The views of a scene show one set of named points, each view turned or mirrored, shifted and resized as a whole, with a little noise and some points left out.

Scene 1
View 1
(30): [ 28  -5  19  13  -8  23  15   4   1  25 -35 -20 -28 -47  11   7 -11 -18
 -17  -7  41  -4]
(22): [ 23  -8  23 -21 -43   3  26  13  -8   0 -20  13 -12  -3 -14  16  21 -60
 -37 -17  46 -17]
(7): [ 25  -7   0   7   0  10  25   0   1  15 -33 -25 -27 -43  -1  -3 -24  -8
 -16  -8  42   4]
(8): [ 12  -4 -24   6   7  -7  37 -22  -8  -1  -2 -14 -31 -24  -6   0 -27  15
 -12 -23  25  -2]
(36): [ 21 -20 -24  17 -10  17  11 -14 -11  19  15   2 -36 -14   2   5 -20  22
   4  -4  41   2]
(29): [ 25 -15  -1  13 -22  24   7  -5  -8  22   4   5 -30 -17   5  13  -3  -2
  -5  -4  43  -6]
(109): [  9   4  -6   4   1  -8  40 -22  -8  -5  -5  -8 -29 -26  -1  10 -10  -1
 -23 -32  17 -13]
(147): [ 24 -20  -1   7 -35  25   3  -3 -12  22  15  20 -28  -2   2  19   7  -7
  -7  -4  45  -9]
(34): [  8  12   8  14  -2   1  33 -27  -8   6   2  -5 -33 -34  17  22   1   3
 -22 -34   8 -29]
(192): [ 18 -12 -15  -5 -19  -1  27 -10 -13   2   7   7 -25  -3 -13   8  -5  -8
 -15 -18  36  -8]
(100): [  5  -7 -38  -1   0 -19  47 -31 -17 -15  24   3 -29  -3 -17   2 -20  22
 -12 -31  19  -5]
(17): [ 14  -4 -14   0   1  -7  39 -16  -7  -3  -9 -13 -29 -25  -8  -1 -20   1
 -20 -24  28  -4]
View 2
(8): [  2  -7   3  10  11  -8 -23   5  13 -23 -11 -19  11 -12   2  -3  15  -1
   5  10  10  -9]
(192): [-10   3   8   7   0   0 -13  -6   3 -30 -11 -14   1  -8  12 -18  20  -7
  -3  -4  12 -17]
(22): [-21  20  12   7 -18   4 -15  -1 -12 -34   0  10 -29 -11   8 -23  27 -15
 -11 -11  12 -43]
(147): [-30   6   8   1  -7   9   0 -24   6 -20  -7  -9   2  -9  12 -29  24  -3
  -8   0   1 -17]
(100): [ 10 -10   4   7  12  -7 -18   2  14 -38 -17 -26  16  -3  19  -6   8  -4
   5  -6  20  -2]
(30): [-24   7   5   7  -5  -1 -21  -1   7  -4   2   4  -7 -21 -15  -8  28   0
  -2  23  -7 -30]
(109): [  1  -5   2   5   3  -3 -23   5  11 -25  -8  -2   1 -11   6   1   9   1
   3   5  13 -16]
(34): [ -5  -7  -2  -2  -3   5 -15  -3  17 -19  -4  11   0 -13   9   7   0   8
   1   7  11 -14]
(36): [-19  -4   6   5   8   1  -8 -16  15 -16 -12 -25  19 -11   5 -21  23   2
   0  10  -1  -6]
View 3
(147): [ -1   2 -14   7  -4   3  -6  31  -8  28 -38 -11   9  11   1 -41   7 -13
   2  14   0 -28]
(30): [  3   8   9   1  -9  15  -5  12  -7  32 -42   5   8   4  -7  18  10   2
  -5  -6  10 -13]
(109): [ -8  12   1   4   3  -3 -13   6  -1  -3   4  -1  -1  10  -2   1  -1   0
   6  -4  -7  -7]
(34): [-13   8   1  15   0   4 -25   4  -3   2  -9  -2  -6  11  10 -10  -2   1
   8 -20 -18  -1]
(7): [  1  15  11  -3  -6  11  -1  12  -1  23 -26   5  11   4 -12  25   8   1
  -1   1  10 -13]
(8): [-10  25   9  -1   3   3  -5  15  11   0   9  -1  11   6  -5   7   4  -9
  13   7  -6 -12]
(192): [ -1   6 -10   1   5 -10  -3  20  -5   9  -5  -9   5  11  -8 -20   3  -8
   2  16   1 -21]
(17): [ -4  17   4  -3   1   1  -3  10   2   7  -1   0   8   7 -11  13   5  -2
   4   7   3 -12]
(29): [ -2   9  -3   6  -5  10  -6  26  -2  28 -36  -6  10   7   1 -22  10 -11
   4   7  -1 -23]
(22): [ 16 -21 -29  -1   6 -27  -3   8 -35  20 -31  -7 -10  18 -18 -18  -3   9
 -24   7  20 -17]
View 4
(192): [  4   0  -2 -11   5   6  32  16 -14  14  -5  10  14  17  15   9 -31  -4
  24 -29   0   1]
(7): [-17   2  17   5 -12  17   4 -19   9  18 -10   4  24  18  27  15   0 -30
  19 -12   3  17]
(36): [-12  -7  15 -12 -21  22  27   3 -12  41   2  -7  16   3  14  12 -43 -18
  30 -31  18 -15]
(29): [-25   4   4  -5   1  12   8  11 -15  29  -5 -16  22  -1  22  10 -33 -23
  23 -29  13  12]
(17): [  9  -8  11  -8 -11  10  25  -2   8  15  -8  21  14  25  14  14 -10 -13
  20 -17  -7  -4]
(30): [-30   3  13   4   1   8 -13  -1   9  20 -13 -12  25   8  25  15  -2 -41
  13 -10   1  26]
(100): [ 33 -16   6 -22 -18   9  52  11  -1  20   2  30   2  29   3  12 -31   3
  28 -29  -4 -31]
(147): [-23   5  -2 -12  12   4  17  33 -26  27  -4 -18  20  -3  17   9 -48 -13
  26 -36  13   8]
(22): [-10  18 -23   2  48 -12  13  31 -21 -18 -18   5  23  20  27   4 -14  -4
  18 -24 -13  46]
(8): [ 13 -13  17 -12 -23  16  28  -5  10  23  -3  20  10  24  10  14 -15 -14
  22 -18  -2 -17]
(34): [  6 -19   9 -21   3 -11   0  41  24  17 -12   4   3  15  -2  22  -9 -29
   4 -10 -22  -5]
View 5
(7): [-12  -2  -1  13  16  13 -32  -1   7   2  14  13  -2  11 -11 -12  11  14
  -2 -29 -14  -4]
(22): [-21  14  -6   3  19  -7  13 -10  33   1   6   2 -49  16  -6  -2 -14  -2
  -8 -23 -11 -21]
(29): [-14   6   9   0  -3   1  -9  -9  10   1  17  12 -15  15  -3 -28   3   6
 -23 -23  -5   2]
(17): [ -4  11   2  11  23   8 -12  -5   4   2   0   4  -1   2  -7  -9  -2   8
  -1 -21  -4   5]
(30): [-25  -2   1  16   3  10 -27  -3  11   2  19  14 -16  19   0 -15   5   5
  -3 -27 -20 -14]
(100): [ 13  21   8   2  27   4   4  -9  -4   0 -10  -1  10  -9  -8 -17  -7   8
  -9 -14  12  24]
(147): [-13  10  10  -7  -5  -6   3 -12  14  -1  15  11 -25  15  -3 -30  -2   2
 -29 -23  -1   3]
(36): [ -3   6  13  -4   2   3 -13  -7   1   0  12  14   1   8  -8 -32   9  11
 -26 -23   3  15]
(109): [ -6  14   5  17  19   8  -5  -6   0   3  -1   1   1   2   2 -10  -9   1
   3 -15  -3   4]
(8): [  1  11   5  11  22  10 -14  -5  -2   1   0   4   9   0  -6 -15   1  10
  -3 -19  -1  13]
(34): [-14  14  12  21   3   8  -3  -9  -5   3   3   1   1   5  14 -17 -15  -7
   3 -10  -7   3]
(192): [ -6  15   2   3  19   0   3  -8  13   1   2   3 -16   4  -8 -13  -5   4
 -11 -20   0   3]
View 6
(22): [ -4 -27  -2 -16 -10   6   5  20  13   8   5  14  -1  21  15  -7   8  -9
 -19  22  -4   1]
(109): [  6   1   9 -11   7 -11 -10  -2  10  -3  -4   3   6  -4   4   4   4   1
 -10   0   7  -1]
(29): [ -8 -15   7  -6   0   6  -8  14   3  -7  16   7  13 -11   2  -3   4  17
  -9   8  -1 -12]
(36): [ -6  -7   9  -3  10  -4 -10   9   1  -8  13   9  10 -26  -1   0   2  21
  -9   6   3 -21]
(17): [  1  -3   9 -11  11 -10 -14   1   7  -4  -8   7   0  -9   3   3   2   2
 -13   3   5  -5]
(7): [ -7 -15  15 -13   9  11 -26   8   3 -15  -9   9   1  -6  -1  -5   0   5
 -14   1   0  -3]
(34): [  8   3   8 -10   0  -5  -7  -7  11  -4   4  -5  19   0   3   4   8   7
  -6  -5   6   5]
(192): [ -1 -10   2  -9   5 -11  -1   9   8   2   6  11   3  -9   7   1   4   5
 -14  14   4 -12]
(8): [  2   2  11  -9  16 -14 -16  -2   6  -6  -7   6   2 -18   0   4   1   7
 -11   1   8  -9]
(30): [ -8 -18  14 -12  -2  20 -23  11   4 -15  -1   4  11   2  -1  -8   4   9
 -12   0  -4   2]
(100): [  8   8   4  -7  16 -30  -2  -4   8   4  -1  10   0 -22   5  10   3   5
 -10   7  12 -15]
(147): [ -7 -17   1  -6  -4   4   3  18   5  -1  24  10  14  -9   5  -4   6  17
 -11  15  -3 -16]

Which points are out of place in each view (at most two, in the order of its rows)? Write - if all are in place.
view 1 -> -
view 2 -> -
view 3 -> (30), (17)
view 4 -> (29), (34)
view 5 -> (7), (192)
view 6 -> -
